Points, in no order, along strands that fork and pass close to each other.
Two points are linked if the straight distance between their rows is under 45.8. Some points are linked to none.
pov: [  5  17   1   2  -9  14 -17   5  20  -7  16   9 -26   1   6  -7  -1  15
  -9 -13   2  10 -14 -11  -4   2  -1  12  20  -1 -12 -16]
Nisa: [ 12  10 -12  -6   9  -8  -5  -5 -14   0 -13 -26  -3  -6   4   6  -2   2
  11   6   0   1   1   9  10  15   9 -12   5   6   8  14]
viken: [ -7 -11   9  -9  -7  -4  -6   4  -1  14  -8  11  -3   2  13   1  12  -4
  -2 -26   5 -23 -11  -8  -1  -9  -3 -18  -7   3  21  -3]
Vot: [ -3 -11  -3  18  -1   5   6 -11  -1 -10  -8   8  13 -27   2 -13 -15  27
  -5   4   0   7   3  -7  -3   9   1   6   2 -12 -23 -16]
nulos: [  8   2  -7   3   5   9  -2  -6  -5  -9  -8   6  12 -15  -9  -1 -15  15
 -18  11  -4  11  -3   6  -6   9   1  12  18 -32 -11  -9]
Tekuz: [-11  -5   9  10 -15   8  -2  -4   9   1   2  25   1 -19   4 -22  12   5
 -17 -11   4  11   1  -9  -4  -4  -3   4   3  -6 -12 -27]
tesub: [-13 -12   9   1 -21  17 -10  -7  12  -2  18  29 -10   8   9 -22 -18   4
   2 -18   7   1  -6 -19  -4 -10   9  -6  -1  -3  -9  -7]
fite: [ 10  -2  -5  -8  -2  12  -6   4  -7 -11  -4  18   6  -2  -2  -5 -15  13
  -7   6  10  12  -4   6 -17  13  -6   8  18 -38  -7  -6]
zasar: [ 15  -9   2   5 -10  19 -10  -2   0 -11 -10  30   8  -8   5 -10 -19  19
 -10 -11  13   7 -11  -1 -19  11   1  -2   9 -30 -13 -11]
solur: [ -4   3   2  21  -5   4  -8   5   9   1   2  -2  -3  -4  11 -14 -10  22
   8  -4   3   0 -19 -26   7  -2   8  13   4   3 -23 -12]
Nub: [  6   9 -11   4  17   8 -17 -10   8 -13   3 -11   2   1 -10  11 -21  -1
  10  17  -4   8  10   7  -3  16  11   4   3  -2  -9  12]
debul: [  4  -8  -5 -17  10  -6  12   8 -14   4  -8 -10  -6  22  -9  16   5 -24
  -1  -4   3 -13  12  17   2   2  -3 -15   1 -10  27  20]
Gegas: [ 13  14  -5   2   4 -12 -18  -3   6 -19  -4 -22  -9   7  -4   5   4  -1
  18  25  -8  -3  12   8  -6  22 -10  13   8  -5  -7   8]
Kitiz: [  0  10  -1  -9  -7  21  -8  16  10   5  13   9 -11  18   9  -5  -7  -3
   4 -13  11  14  -7 -11  -9  -1   4   0  17 -19   2  -1]
lun: [ 12  17 -15   5   8   0   5   6   3  -7   3   7   6   1 -10  -2  -4  -6
  -2   2   4  10   9   9 -16   8  -7  13  13 -23 -15   1]
luro: [-15  -4   1   2  -6  -9  13  -3   1   1  14  21  10  -6  -8   5   5  -3
 -14   0   6  -3  10  15 -12  -4 -16   3   0 -11   8 -13]
Zet: [  6   8  -3  -1 -22   5 -30  14   7 -16   7  11 -23  15   7 -13   0  14
   9  -4   9  11 -12  -3  -9  13 -19  11  25 -13  -4 -14]
Likek: [-10  -7   0  24  11  -3   9 -12   7  -5   2   1   9 -19 -12  -1 -11 -12
  -1  11   0   3  20   1   0   0   9   3  -8   6 -14  -1]
sovav: [ 12   9  -5  12  -8  20 -28   5  21 -11   7  14 -10   1  -1   4  -8  21
  -6  -6   9  13 -15  -5  -5   8  -1  12  17 -18  -9 -10]
bedo: [-11 -14   9   5  -3  -8   2 -12   3 -11   0  -7   4 -17   0   4  -8   3
  14  15 -12  -8   2   6  -1   6   5  -6 -15  17   3  -2]
ruk: [  6  12   6 -13  -5  -3 -17   1  18 -10   4   8  13  16  -8  -2 -10 -11
   5   8   0   5  11   4 -10   2  -3  12   2 -17  -3   9]
pamup: [ -6   1   0  -1  14 -12   5  -2 -11   1   3 -19 -13  -9  -4  16  17  -2
  -1  14  -8 -11   6  12   1   6 -11  -5  -3  22  15   7]
mavo: [  3   0 -14  14  19  16   9  -5   7  -1   9  -9  -6  -4 -12  11 -18  -1
  -1  18   2  17  12  10   1  11  17   1   9  -3 -15   9]
zel: [  9  10  -5  -3   0   1 -20   2  16 -30  -4   3   3   2  -5  -5   4  19
   9  14  -4   8   6  14 -14  18 -18  22  11 -24  -6  -1]
zudag: [ -5   2   9 -15 -18 -17  -5  11   4  -8  -4  -6  -6  10   1  -6  18   4
  13  12 -11  -4  -4   4  -6  -1 -18   5   0   2   8 -14]
kedes: [ -7   5   4  -8  -6 -12  -1   1  -1  -1  -3 -17   8  -5  11  -2   9  12
   8   0 -16   1 -14 -13   7  -2  -4   1  -9  15   1 -12]
lof: [-10 -14   5   9 -13  -9   8  -1   5 -12   3   4   2 -15   0  -4  -2  18
  16  16 -10   1   0   5  -9   9  -5   5  -6   3  -9 -17]
nezag: [ 13  18  -7  -8  -3  -5  -9   3   1   6   1  -8   4  10   6  -2  14  -5
  -1 -16  -3   4  -7 -11   2  -8  -8  -2   1  12   3  -2]
mev: [  1  -9  14  -1   8 -18   4  10 -14   1 -17  -6   3  -4   5  18  26   9
 -10  -5   1 -20 -15   4   8 -12 -11  -5 -17  22  18   0]
livo: [ -6  -5  13   1 -20  25 -11 -14  19  -7  22  33 -18  -2   7 -17 -14  -1
 -15 -17   9   7  -6  -7  -6  -1  12   0  10  -8 -14  -9]
folo: [  3  -3   9 -11 -22   8 -24   3   7 -13  11  25   3  18   4 -10  -9  11
  14   9  10  10  -6   2 -14   5  -5   5   0 -13  -4  -1]
Fizes: [  9   0  -6   0  20   5  14   8 -11  12  -5 -19  15   5  -1   6  13 -17
  -1 -14  -4   3   2 -16   8 -12  16 -10  -8   4  -2  11]
tof: [ -2   1  -4  -5   4  -8  -3  -2   0  -1  -4   3   6   7   8   7   0 -11
  14 -10   9 -10   9   8 -10   3  -6 -22 -11  -1  19   9]
tugan: [ -7 -10  -7   3  22  13  27  -9   3   0  -5 -11   6   4  -7   3 -16 -24
  -3  -6 -13   2  12  -9  13  -5  18   1 -16   5  -3  11]
dadu: [  1  -1 -14  16  14  14  19  -5   3  -6   3   4  13  -5  -7   4 -16   8
  -1   4   8  19  11   3  -3   4  11   3   6 -19 -18  -2]
zameb: [  5  13  -4  -3  -4  -7 -22   9   1  -4  -4 -22  -6  12   8  -3  14  21
  16  19  -7   3  -5  -7  -1   8  -6  15  15  -7  -8  -7]
baki: [-14   2  -1   8   4  -9  22   3   5   3   1  14  -1  -8   3  -5  -1   2
   5   2   6 -12   0   1  -5  -6 -11   2 -16   7  15   7]
Bere: [ -2  -5   5  -9 -10  -3 -10   4  -1   2  -7   2   3   4  15 -11 -21  10
  14 -13  -3 -10 -20 -19   3  -6   3  -9   0   5   4  -6]
Kifo: [  7  -2  -3 -16  -8 -14  -6   2 -18   0 -10 -12 -10   9  -6   1  10 -12
  13  10  -4 -14   7  12  -3   8 -12  -4  11   1  24  15]
geg: [ 11  -6   1 -21  19 -16   3   2 -22   5 -20  -7  -9   1  -6  22  11 -11
  -9  -6   8 -16   7  28  10   6  -9 -16   6  -2  24  19]
Tar: [ -4  15   8  -3  -9  -8  -2   8  12   6   9  14   0  15   0   0  24 -11
 -11  -9  13   0   9   1  -5 -13 -15  -4  -7   1   7  -4]
numu: [  0   3  13  -9 -18   5 -16   5   9  12   8   7  -7  15   9   1   4 -21
  -7 -20   4  -5  -2 -10  -4  -7   5 -17   7   0   8   3]
Feso: [  4   0  -9   7  11   8  -5 -18   2   9   7 -20 -18  -6  -4   9 -16  -9
  -2  17  -6  -2  10   6  10  11  16 -11  -1  20  -8   6]
fes: [  3   0 -10  -6   5   6   5   0  -4  -5   4   1  -5  10  -6   6 -13 -23
  16  11  -1   2  12  18  -6  10   2  -6   7  -2  16  20]
zimif: [  9  10  -7  -6   5 -14  -1  -4 -20   0  -2 -32 -19   5  -2   7  25   1
  -1  23  -9 -10  10  14   3  10  -8   4   7  19   4  12]
nifu: [ -5   1   7  -4 -16  10 -20   1   7  -1  12  11   5   3  -5  -9   4  -2
  -4   0  -1  13   4  -8 -10  -6  -4   5  13 -14  -3 -17]
Bub: [  1  -7   3  -9 -28  17 -15   0  13  -3  21  32  -1  16   8  -8  -3   3
   2  -2  19  13  -1  11 -12  -1   0  -3   5 -22  -9   5]
nup: [  6  17  -6  11  -3  -3  -3   0  11  -1   4  -5   9  -1  -3  -2  -3  14
  -1   1  -1  13 -10  -2   6   1  -7  18   6  -5 -10 -10]
fumut: [ 15   7  -6   4  -3  21 -23  11  11  -9   3  12  -4  18 -10   4 -14   7
   3   0   7  16 -10  -1  -6   4  -6  19  23 -28  -3   2]
bodud: [-19  -9  -2   3  15  12  14 -10   5   0  11   7 -10  -5  -8  11 -17 -17
   0   9   3  -4  16  11  -4   2   5 -11 -13   8  20  14]
noz: [ -6  -1  -4  21  11  -9  11  -2   3   7   1  -9  12  -6  -8   3   2   0
  -3  -1   4   5  12  -3   9  -9   3  -1 -13  10  -9   0]
Tebi: [ -6 -11   0  -1   9  -8   1 -16  -5  -2  -7 -12  13 -10  -3   8  -6  -4
   8  -7 -10 -15   7  -2   3  -4   4 -15 -12  12  15   3]
veg: [ 14   2  -9 -12  19 -14  -1  -8 -14   3 -21 -17  -8 -14   3   9  -2 -11
   2  -3  -3 -16   6  16   4  17   7 -17   5   4   5  17]
gizot: [  0   6  -2   7  20  10  13  -4   6  -1   0  -8  10  -2  -9   4 -15 -15
  -3   1 -12  12  11  -6  11  -5  17  14  -7  -8 -12   8]
tofo: [-14  -7   5   9 -15   0   9   3   8   6   9  16  -1  -2   7 -14  -6   9
   2 -16   5   2  -4 -13   1 -16  -9   0 -10   9  -2 -16]
gami: [  3   4   1   6  -7  -5   4  -2   7 -12   3   8  -3 -17  -6  -2  -8   3
   8  26  -5   3   9  18 -13  12  -6   9   2   0  -3  -1]
Lemib: [ -1   0   0   7   1  11  13  17   3  11  -3  -2   8   5  -3  -2  -2  -1
   3  -7   3  17  -8 -17   8 -16  13   6   3  -4  -5  -2]
suri: [  0  -5   4   8  23  -8  10 -12 -16   6   2 -14  -9 -10  -5  25  14  -5
 -15   5  -7 -17  -4  11  11  -5  -1  -2 -15  31  17  11]
kuvo: [  1  -1   1   6  -3  30   3   8  18   1   5  24  -1   8   4  -7 -12  -5
  -5 -17  10  16  -4 -10 -13  -4  10   3  13 -24 -13  -7]
mak: [ -1  13   7   3  -5   5   3   6  13  12  10  15  -4   6   1  -7   9  -3
 -15 -16  13  14   5  -3  -2 -16  -1  -2   5   1  -9  -9]
Gog: [ -3  -1   6  11  -6  -9  16   7  -7   3   5  12   8 -14  -9   0  17  -1
 -20   0   4   4   4   5   1  -8 -17  13  -1   1  -8 -15]
samek: [ -4  10   5  14  -1   1   6   5  -6   5   2   1  10 -17   6 -16  12  16
  -9   0  -2  11 -11 -20  14  -7   8  29  -3  -1 -26 -17]
Pidos: [ -4  -1   1 -20  -8 -12 -10  -4   1  -3 -10  -8   5  -4  18  -4   0  12
  13 -17  -9 -11 -16  -9   0   7  -4 -19  -8  10  11 -10]
res: [-16 -14   6   1   3   6  10  -7  -3  -1  -1   1  16  -4   0 -14 -15  -1
  10  -8  -4  -2   7 -18  13 -13   4   0 -11   2   7  -1]
sezo: [ 13  18  -1  -8 -13  -5 -24   1  19 -11  -5   0   0  23  -1  -3   2  -8
  10  -4   3   2   5   8  -5   6 -14   9   6 -14   4   4]
Puva: [ 11   0   7 -17  -3 -24  -7  -1   2  -4 -20 -17  10  -2   3  11  16  -4
   0  -7  -8  -9  -1   4   1   5  -8 -19  -7   3   5  -4]
gamun: [ -2 -10   2  21 -11  11  -3   0   9  -5   1  13   4  -8   5 -16 -18  23
   3  -6   3   6  -8 -17  -4  -1   4   8   5  -5 -19 -21]
Zono: [ -7   1  -2 -10 -17  -8   3  -2   4   2  10  17   1  12  -4  -2   2  -3
   2   8   4   1  13  17 -13  -1 -19   4   3 -18   5   0]
lunil: [  0  -6  -1 -13  25  12  15 -11  -8  12  -8 -10 -22  -3  -5  20  -4 -23
 -17  -6  -6 -11   2  16  12  -1   7 -20  -4  19  19  16]
povit: [  6  -1 -12  -2  29   8  15  -9 -10  12  -5 -25 -11   0  -7  11   4 -20
 -20   6 -11   3   8   1  16   1  26 -11 -10  19  -9  19]
Nuvo: [ 11   2 -13  -8  27   8  10   4  -5   1 -11 -25   7  10  -8  12  -5 -18
   1  -5  -6   5   4  -4   9   5  22 -13  -2  -5  -2  15]
zike: [  6 -10  -6  -6  21 -10   2  -9 -11   6 -10 -15   8  -7  -5  14  -4 -13
  -4 -12  -4 -19   8   6   0   4   7 -23  -4  -1   7   9]
fot: [  7   2   3  -6  13   4 -10 -11   4 -14  -1   0  14   2  -1   7 -23  -8
  12  10  -4   5  10   5  -5   7  16 -11  -9  -1  -1  15]
Bol: [  0   7   3  -5  10  -6  20  10 -15   6  -1   2   6   6  -6  12  12  -9
 -11   0   1  -2   1   7   5 -15  -9   3 -12  16   9  13]
Veni: [ 10 -12  -2 -15   8 -19  -7  -1  -4   7 -24  -4   9 -10   0  13  16  -4
  -4 -19  -1 -18   3  12  -5   7  -3 -23  -1  -1  15   3]
ret: [  9   4   1  -6 -20   5 -26   7  11 -24   1  13  -7  12   2 -12   4  13
  19  12   2   5  -3   9 -19  14 -17  13  14 -16  -4  -7]
Mevog: [-10 -13   2  18  28   9  21 -11  -6   9   3  -7 -15  -9 -11  12   1 -19
 -20   3  -1  -7  16   1  20 -11  11   3 -20  26   7   7]
Ridil: [ -6  -3   8  16  -4   4   7   4  -8   5   3  -5   5  -9  14 -19  19  14
  -4  -9  -2  -1 -10 -24  18 -12   1  18 -14  20 -25 -14]
Rig: [  5  15  -8   5  11  -2  -3   0  -3   4  -3 -23   4   1   7   8 -11  15
  13  10  -2  -4 -11 -13   9   6  15  11   3  -3  -9  13]
rofo: [ -9  -3   4   1  -5   0  -4  -5   1  -4  10   3  19  -8  -9  -3  -5  -6
   5   6  -8  10   8  -6  -8  -4  -1   8   2  -5  -2 -10]
muzo: [ 10   9   0   3   9  -8  11  -2 -20   4   0 -19   1  -5   0  13  16  -5
 -13  14 -11  -9   0   9  17  -1   6   5 -15  30 -15  16]
rilib: [ -5 -16  -4  -3  22  14  28  -6 -10   7  -3 -13 -12  -3  -3  16 -12 -15
  -1  -5  -8 -11   1   2   8  -3  11 -16  -6  13  16  17]
sukur: [  0  -2   2   5 -17  -1   3  -1  16  -5  -2  27   9  -4   0 -11 -11   9
   1  -2  12   4   2   8 -12   0  -4  -3  -2 -13  -8  -9]
Zik: [ -1   3   5  -3 -11  10 -10   1   0   2  -1  17   2 -11  -1 -17   4   8
 -19  -5   1  14  -5  -9  -8  -1  -6  10  21 -25  -6 -23]
Nug: [-20  -8  12  14   2  -1  16   0   5  10  -2  16   5   2   4  -6   4  -4
  -3 -13  11 -19  -1  -9   5 -22  -8   2 -25   3  18   4]
buv: [-14 -12   3   0 -24  15  -4   1  12  12  16  29   3  14  -2  -4   4  -6
  -8  -5  14   6   8   9 -11 -10  -1  -7  -1 -23   2  -3]
fabid: [-16 -13   0  -8  -8  -1   7  -1  -5   2   9  16   0  13  -1   4 -11  -5
  14  11  10 -11  -1  21  -8   0  -2  -6  -7 -10  28  18]
rur: [ -5 -15  12   7  10  -4   8   2  -7  10  -9   4   9   1   4   6  10  -8
  -9 -26   1 -28  -7 -12   6 -18  -5  -7 -17   9  24   6]
kuru: [ 12  17  -4  -9   5 -14  -8   6  -6   1  -2 -22   7  14  -4   4  19   1
   1   0  -4   1   9  -1   3  -5 -15   2   3   8   0   2]
Zeg: [ -2   4  -3  12   5  -3  24  -4 -10   5   4   5   5 -25 -11  -2   3   3
 -13  11  -3   7   7   6   0  -2  -5  13   2   1  -4  -6]
beb: [-13  -1  10  -9 -26  -2  -9   3  15  -3  13  18 -23   2   5 -20  17   7
  -8  -4  -2  11 -14  -4  -4  -4  -4  -5   8   5  -1 -24]
darap: [-16 -10  -3  15   1   3  19  -3  -9   6   4  -5  10 -13  -1 -17 -11   8
   7   5  -4   1   1 -16  13  -8   5  14  -5   1 -11  -5]
dedit: [  8  -9   7 -14  17 -16   4  -1 -27   5 -16  -7  -1 -10   1  17  21   9
 -16  -3  -5 -20 -16  14  11  -2  -6  -8  -2  17  16  10]
tiv: [ -2  -6   8   8  -9   5  -1 -10  10 -20  -2  14  20 -22   7  -6  -6  14
  -7  -4  -5  10   2   1 -13   8  -6   4  -1 -14 -22 -29]
mim: [-11 -10   0 -13 -29 -13 -15  10   3  -9   0  12  -6  17  11  -9  -1   9
  21   4  10   2 -10   8  -2   9  -9  -7  -4  -1  14  -2]
lidat: [ -6 -12   0   5  22   5  23   0 -12   6  -9 -15  10  -4  -8   1   1 -16
 -10 -13  -6  -6  11 -14  17 -15  14  -5 -20   8   5  11]
lav: [  0  -4  -6   6  -2   6  10  -1   9  -8   2  17  12   0  -4  -2 -21   8
  10  -1  11  12   8   7  -8   0   5   0  -3 -10  -4   5]
kalev: [  6  -1 -13   0  22  10   6 -11  -3  16  -2 -20 -25  -1  -9  13  -6 -24
 -11   5  -6  -3   8   7   7   8  13 -18  -9  24   2  13]
gari: [ -8  -1  -5  15  -8 -12  12   5  -2   0   2 -10  -3 -14   3   0  13  19
   4  19  -6   4  -9   1  -5   7  -5  14   0   4 -19 -17]
nud: [  6   7  -7   8  -2  -2  -8   2   3  -6   0  -5   7 -10 -10   4  -5  20
  -6  21  -4  12 -10   2  -1   8  -2  26  19 -17 -19  -7]
rof: [-15 -10   8  12   4  -7  12   6 -18   9   0  -9   4  -7  10  -5  13  15
   0  -8   0 -11 -11 -21  18 -16  -6   7 -18  24  -5  -6]
mika: [  8   4  -2  -8   0   6   7  16   3  10 -10  -8   5  20   0   4 -11  -5
   8  -7   7   8 -10  -9   8  -8  13  -9   6  -5   6   4]
mera: [  0   9  -1  11   7  -5  27   0  -7   8   2   1 -11 -15 -10   1   0  -3
 -13  18   0   4   5  17   8  -5  -2  12  -3  17  -4   9]
nuz: [  0   8  -7  -1 -12   1 -17  11   4  -1  12  11 -16   7  11 -14  -6  18
   6  -5   8  15 -19 -11  -5   1  -9   1  18  -2  -6 -20]
Fadur: [ 10   7   1  -1  -3   7 -25  -1  24 -24  -2  17  11  -3  -3  -5   0  13
  -6   5  -3   9  -1   6 -14  11  -8  19   1 -24 -13 -11]
Vid: [ 13  -3  -1 -10  24  -1  12 -14 -21  17 -14 -19  -9 -21   3  12   3  -9
 -18  -2 -11 -21  -1   5  16  10  13 -10  -9  22  -8  18]
lel: [ 11   2  -1  -9  -4  -8 -28  -1   0 -13  -6 -12  10   6   5   5  -6   1
  26   6  -4  -3  -1   2 -11  15   0  -8   6  -1   5   5]
Rabif: [-10 -16   0  13  20  -7   9 -12 -17   7  -3 -15   3 -14  -1  11   3   1
   1  -2  -4 -18   0  -4  12  -8   6  -6 -13  22  15   4]
rese: [ 15  12 -14  11   5   0 -11 -11   9  -8   3 -19 -14  -4 -11   8  -9   1
   7  27  -3   5  11  14  -4  22   1  10   7   1 -14   9]
tode: [  6  -5  -4 -13   7  -9   5  15 -28  15 -19 -10   2   0   0  11  14   2
  -2  -7   1 -11 -14   3  11  -5   1 -12   6   6  20  10]
Lal: [-10   1   3  -2  -7  18  14  10  16  10   8  21   5  13   2  -8   1 -14
 -12 -15  12  11   6  -6  -4 -14   5  -2   0 -20  -5  -6]
pusu: [  0  -6  10 -10  -3 -19  -3   8 -10   6 -13   7  -6   2  13   7  23   3
  -2 -15   5 -24 -20   3   2  -4 -11 -14  -7   9  28   0]
kage: [-13  -6   6  -5 -10   1  -3  -1   2   5   7   9  21   5  -1  -3  -8 -11
   6  -5  -4   1   5  -6  -1 -11   4  -6  -7  -3  10  -2]
tabid: [ -1   8  -7  11  10  -7   0 -15   7  -2   6 -18 -11 -11  -3   6   1  -8
   0  22 -10  -2  13  11  -2  16   5   2  -7  18 -13   4]
Mon: [ -4  -7   0  -2  -9 -14   1   9 -15   6  -1  -5  -2  -1  -2   6   1  -1
  13  10  -4 -10  -5   1  -4  -2  -9  -6   4   7  22   1]
reti: [  7   2   0  -3   4  -2   6   5 -11   8 -17 -15  10   0   2  -2 -15   4
  10  -3  -2  -7 -13 -11  16  -1  16  -4  -3   3   1   9]
zemar: [  1   9  11 -13 -18   2 -13  12   9  10  15  10 -33  20  12  -6   4  -9
  -3 -11  11  -2  -9  -5  -1  -5   4 -14  12   3   6   1]
tus: [  1   3  15   3  -5   0  -4   7   5   7  -5   1  -2   2  15  -9  22   0
 -10 -22  -1  -6  -8 -16   9 -14   1  -9 -14  26   2  -6]
Kav: [ -7   2   7 -17 -30  -9 -17   5  17  -5   6   9 -12  17   9 -14   9   7
   8   1   1   6  -7  -1  -6   2 -16  -3   4  -1   5 -13]
fisi: [  1   9  -5  15   8  -5  15  -9 -17   9  12 -13   6  -6   0   9  19   3
 -16  14  -3   3   6   4  15  -4  14  20 -14  17 -32   9]
virik: [  8  -3  -9 -19  15   5   3  -2  -5  -1  -9 -12 -17  14 -11  12  -5 -32
   3   8  -3  -5  17  19  -2  14   9 -18   7  -5  18  23]
Nuna: [  9  12 -14   4  -9   7 -10  17  -3   1   4   1  -7  18   5  -5   0  -2
  15  -7  12  13  -1  -3  -5   5  -8   1  18  -9   6   6]
Nofum: [  1   7   4  -4  -9  -4   8  11 -11   6  -1  14   3 -10   2 -11  15  10
 -21  -2   0   7  -3   1  -4  -8 -15  11  13  -8 -10 -19]
Fefa: [  3   4 -15  -8  -5  -2   1   8 -10  -1   0  -6  -2  17  -5  -2   0 -13
  20   4   5   5   8   8  -6   8  -9   0  14 -10  18  17]
delid: [ 15  16  -6  -9  -8 -10 -21   4   7  -7   2 -12  -8  24  -8  -9  23  -9
   6  -5  -2  -2  11   0  -7  -3 -23   6   8  -2   4  -1]
Mifi: [ -5  -2  -2  16  13   0  22  -9 -16  10   4 -18   4 -10  -1  -1   2   4
  -5   5  -1  -2   6  -9  17 -10  12  12 -11  16 -14   7]
pabu: [-13  -7   4 -16   4  -2  11   5  -7  10   1   4  -5  11  -3  15   0 -14
   4   7   5 -11   3  12   3  -6   6 -12   0  -7  30  18]
Gerol: [ 16   4   0  -8  12  -8   7  -3 -25  10 -13 -23   6  -5   3  16   7  -4
 -11   0  -9 -14  -5   3  15  -1  11  -2  -4  12 -11  16]
Raso: [ -2  12   0   1  -9  -5  -5  -1   7   2   8  -8  10   2   5  -5   8   7
  -2 -10  -5  12 -10 -15   6  -9  -6   6   0  10  -7 -17]
maru: [  3  -3   5  -8  -5   5 -20   2   5 -22   0  10   8   5   6   0 -12  14
  28  12   1   8  -1   6 -15  11   3   2  -3  -3  -2   8]
volar: [ -2  -7  12  -3 -27   9 -21  -6  24 -14  10  24 -18  -2   8 -17   8  19
 -10  -5   0  15 -13  -2 -16   8  -2   0  14  -6 -11 -28]
noke: [ -4  -2 -11  -1  20   8  14  -1   2   0   5   2   3   5 -10   8  -5 -22
   6   6   0   3  17   8 -10   0  10 -11  -9   0  11  17]
pezun: [  2   6   6  -4  -9 -16   3   8   1  -1  -1  -7  -4  -2  -2  -1   3   4
  10  20  -5   1  -3   6  -5   1  -6   8   6   0   8  -1]
bokir: [ -4 -12  11   4  12  -4  12  -2 -12   9 -13  -6  11  -6   4  -7  10  -1
  -7 -23  -3 -15   1 -21  20 -18   2  -2 -18  13   5   6]
Nimad: [  8  16   4 -10  -4  -2 -28   5   6  -9  -4 -18   3   7  11   2   6   7
  13   3  -9  -4 -10  -9  -4   6  -2   1   8  -4  -2  -6]
logob: [ -7  -4   6  -5 -16   4 -16  -1   8  -1   8  17 -21   9  15 -22 -13   7
   6 -14   0  -2 -21 -20  -1  -2   4 -11   0  11   0 -10]
roza: [  0   6  -9  12  -4  -9   6   4 -13  10   3 -17   2  -5   3   0   7  18
   8  14  -1   0 -14 -10   4   0  11  14   1   5 -15   1]
masog: [ -4 -10   5 -13 -11   3  -8   7  -4  16  -2   9   0  19  10   5   2 -13
   3 -19  10 -15  -6  -5  -3  -7   4 -24   1 -12  16   5]
zukiz: [ -9 -13   6   0 -25  -6  -5   0  15  -5   2  19   6   7   5  -8  -5  10
  17   2  11  -3  -3   8  -8   0  -4 -10 -14   1   9  -4]
vuv: [ 10  13 -10  -3   9  -7   7   4  -8   5  -3 -20   3   7 -10  12   0  -9
   3   8  -1   4   8   4   5  -1   5  -3   6   3   0   9]
Gagi: [  5   4   1  17   2  11   2  -3   7  -2  -6   8  15 -16  -2  -5  -9   1
 -22 -14   3  11   0 -11   5  -4   4  16   4 -20 -23 -21]
Seno: [-15 -17   5  13  21   5  17 -16   3   2   9   1   0  -9 -16  10 -12 -22
  -9   2  -5 -11  14   5   7  -7   3  -1 -16  17  14   7]
Nez: [ -8  -6  -1  11   6   2  17 -18  -5  -2  -1   5   1 -35  -3 -14 -10  13
 -12  17  -7   5   7   4   4   8   4  15   1  -3 -20 -12]

Follow the links from the first point to the second, and from the first to the third. Name the last point that the two ways share.
geg; pov; logob | Fefa
pabu; buv; zudag | Fefa
Tar; livo; Nub | pezun
kuvo; Puva; lav | pezun
zel; Veni; reti | lof
suri; ruk; kalev | Tebi

A fork is a point with three links. Follow the links from the first point to the second and name the forks in between, in order.
delid; povit | kuru > vuv > zike > Tebi > lof > pezun > Kav > Nub > rese > kalev
rofo; Vid | Mifi
Seno; mika | fes > Fefa > pezun > lof
Fadur; suri | ret > folo > Lal > Fefa > pezun > lof > Tebi
kedes; dedit | Raso > kuru > vuv > lidat > bokir > rur > viken
ruk; Kitiz | kuru > vuv > zike > Tebi > lof > pezun > Fefa
tugan; Fefa | lidat > vuv > zike > Tebi > lof > pezun
solur; rofo | Vot > Zeg > Gog > Zik
